A landscape with many valleys, sampled at points; each row gives a point and its height.
From any point a ball takes the steepest step (drop divided by distance) to one of its 4 nearest points. It stops when none of these is lower. Distance is the straight distance between rows; heights are no part of it.
J_345 h=554: [  8  19 -10  41  27 -25   2  11 -10 -29 -18]
J_343 h=834: [  0  16   2  53  15 -38  16  12   7 -24 -21]
J_753 h=208: [ -9  11   8 -16  13  14  -7 -30  -2  -6  -3]
J_634 h=69: [ 12 -17 -20 -22  -7  17 -12  23 -16  11  18]
J_188 h=63: [-10 -23 -15 -22 -16   8 -12  49 -11  31   9]
J_128 h=224: [ 28   0 -27  19  21  -6  -5  27 -29 -12   5]
J_403 h=64: [ -7  -1   3 -55  -7  40 -20 -35   0   7  15]
J_481 h=829: [ -5   8  17  37   2 -31  19  -2  18 -16 -15]
J_936 h=493: [  3  -2  36   7 -34  -9  31 -38  42   9   5]
J_692 h=818: [ -5  12   9  41   6 -30  17   1  16 -18 -19]
J_17 h=401: [  4   0  -8 -26   3  22 -15 -13 -12  -1  11]
J_378 h=559: [ -2  16   2  15  21  -6  -1 -10  -4 -17 -13]
J_317 h=81: [ 15 -14 -23 -12   0  11 -11  26 -20   8  16]
J_71 h=537: [  7  13  -8  18  23  -7  -3  -2 -13 -20  -9]
J_375 h=553: [ 10  17 -11  33  27 -19  -1   7 -14 -24 -16]
J_208 h=576: [  1   9  -5 -13  13  16 -11 -17  -8  -9   2]
J_27 h=266: [  9  -1 -13 -20   5  20 -15  -2 -15  -2  11]
J_505 h=184: [ -6  14   5   4  16   0  -3 -21  -1 -11  -9]
J_43 h=248: [-13   9  10 -25   8  21 -10 -36   1  -3   0]
J_133 h=519: [ 18  -7  31  13 -39 -15  34 -33  44   1  16]
J_694 h=171: [ 25  -2 -25   9  18   1  -8  26 -27  -8   8]
J_545 h=80: [ -4 -24 -20 -13 -11   4  -8  53 -15  24  10]
J_278 h=551: [ 15  13 -16  26  27 -12  -5  10 -21 -22  -9]
J_918 h=374: [  6  10  -7  -2  17   7  -9 -13 -12 -12  -3]
J_466 h=364: [ 26 -10 -31  14  14  -4  -6  40 -31  -4  14]
J_232 h=78: [ -7   2   4 -48  -3  35 -18 -37  -1   3  12]
J_890 h=131: [-18   2  33   1 -10   1  19 -41  32  10  -9]
J_686 h=565: [  2  -2  30  21 -26 -19  32 -25  37   2   1]
J_301 h=555: [ 16  19 -19  45  29 -29   1  20 -20 -30 -15]
J_483 h=103: [  9 -17 -23 -10  -5   8  -7  40 -20  14  14]
J_667 h=118: [ 20  -3 -22  -1  13   7  -9  17 -22  -5   9]
J_905 h=222: [  6 -10 -11 -36 -14  26 -17   6 -12  15  19]
J_367 h=301: [ 20 -13 -31   9  10   1  -5  39 -27  -1  12]
J_580 h=62: [ 14   6 -15   0  18   6 -11   1 -18 -11   5]
J_57 h=162: [ -2   3   0 -38   1  32 -17 -27  -6   0  10]
J_997 h=434: [ -5  -3  33  12 -25 -12  28 -34  39   7  -2]
J_197 h=134: [  9 -13 -16 -31 -10  24 -13   9 -13  11  18]
J_435 h=839: [ -6   7  20  34  -3 -25  22 -11  23  -8 -12]
J_83 h=249: [ -2 -20  -9 -45 -24  26 -14  18  -6  30  14]
J_985 h=124: [-16   9  15 -32   7  24  -8 -47   7   2  -1]
J_58 h=590: [-14   5  31  13 -11  -9  21 -31  30   3  -9]
J_876 h=838: [-15   8  24   9   0  -6  10 -33  21   0 -12]
J_14 h=858: [ -9  12  12  17  12 -10   6 -17   9 -13 -15]
J_856 h=137: [ -2  17   1  32  17 -20   7  -1   1 -20 -19]
J_727 h=548: [  1 -22 -26   1  -1  -1  -4  64 -21  17   8]
J_993 h=114: [ -1  -5  -5 -53 -15  37 -21 -17  -8  14  19]
J_89 h=832: [ -2   9  10  47   4 -37  21   7  18 -19 -16]
J_755 h=82: [-29 -19 -11 -16 -14  -2 -14  64 -13  35  -9]
J_988 h=478: [-19  10  22  -7   6   9   3 -42  15   0 -11]
J_102 h=543: [ 25  -6  26  15 -42 -22  33 -28  43  -6  19]
J_222 h=169: [-25 -19 -15  -9  -9  -8 -14  70 -16  30 -10]
J_433 h=106: [-37 -13 -12 -17 -11  -9 -21  67 -16  32 -17]
J_272 h=41: [ -2 -21 -14 -30 -16  17 -13  31 -12  25  15]
J_605 h=289: [-24   7  31 -13  -2   9   7 -50  22  10 -11]
J_376 h=701: [  3   0  24  31 -18 -30  30 -12  33  -4  -4]
J_612 h=692: [ -7  11  13  28   7 -19  14 -10  15 -14 -16]
J_522 h=240: [  1 -14  -7 -50 -22  33 -18   1  -7  22  18]
J_543 h=813: [-11   7  26  18  -6 -13  18 -25  26  -1 -11]

For each start below, name the point where the ball stops.
J_433 | J_272
J_375 | J_580
J_376 | J_890
J_985 | J_403
J_936 | J_890
J_89 | J_612

Call two points neighbours if one is among the 4 nearest of the other. Go from one point of each pair to the other, from neighbour to neighbour, staying as low as possible. Name the highest point that can't be avoided.
J_403 and J_505 | J_753
J_890 and J_505 | J_605
J_580 and J_505 | J_522
J_580 and J_272 | J_667
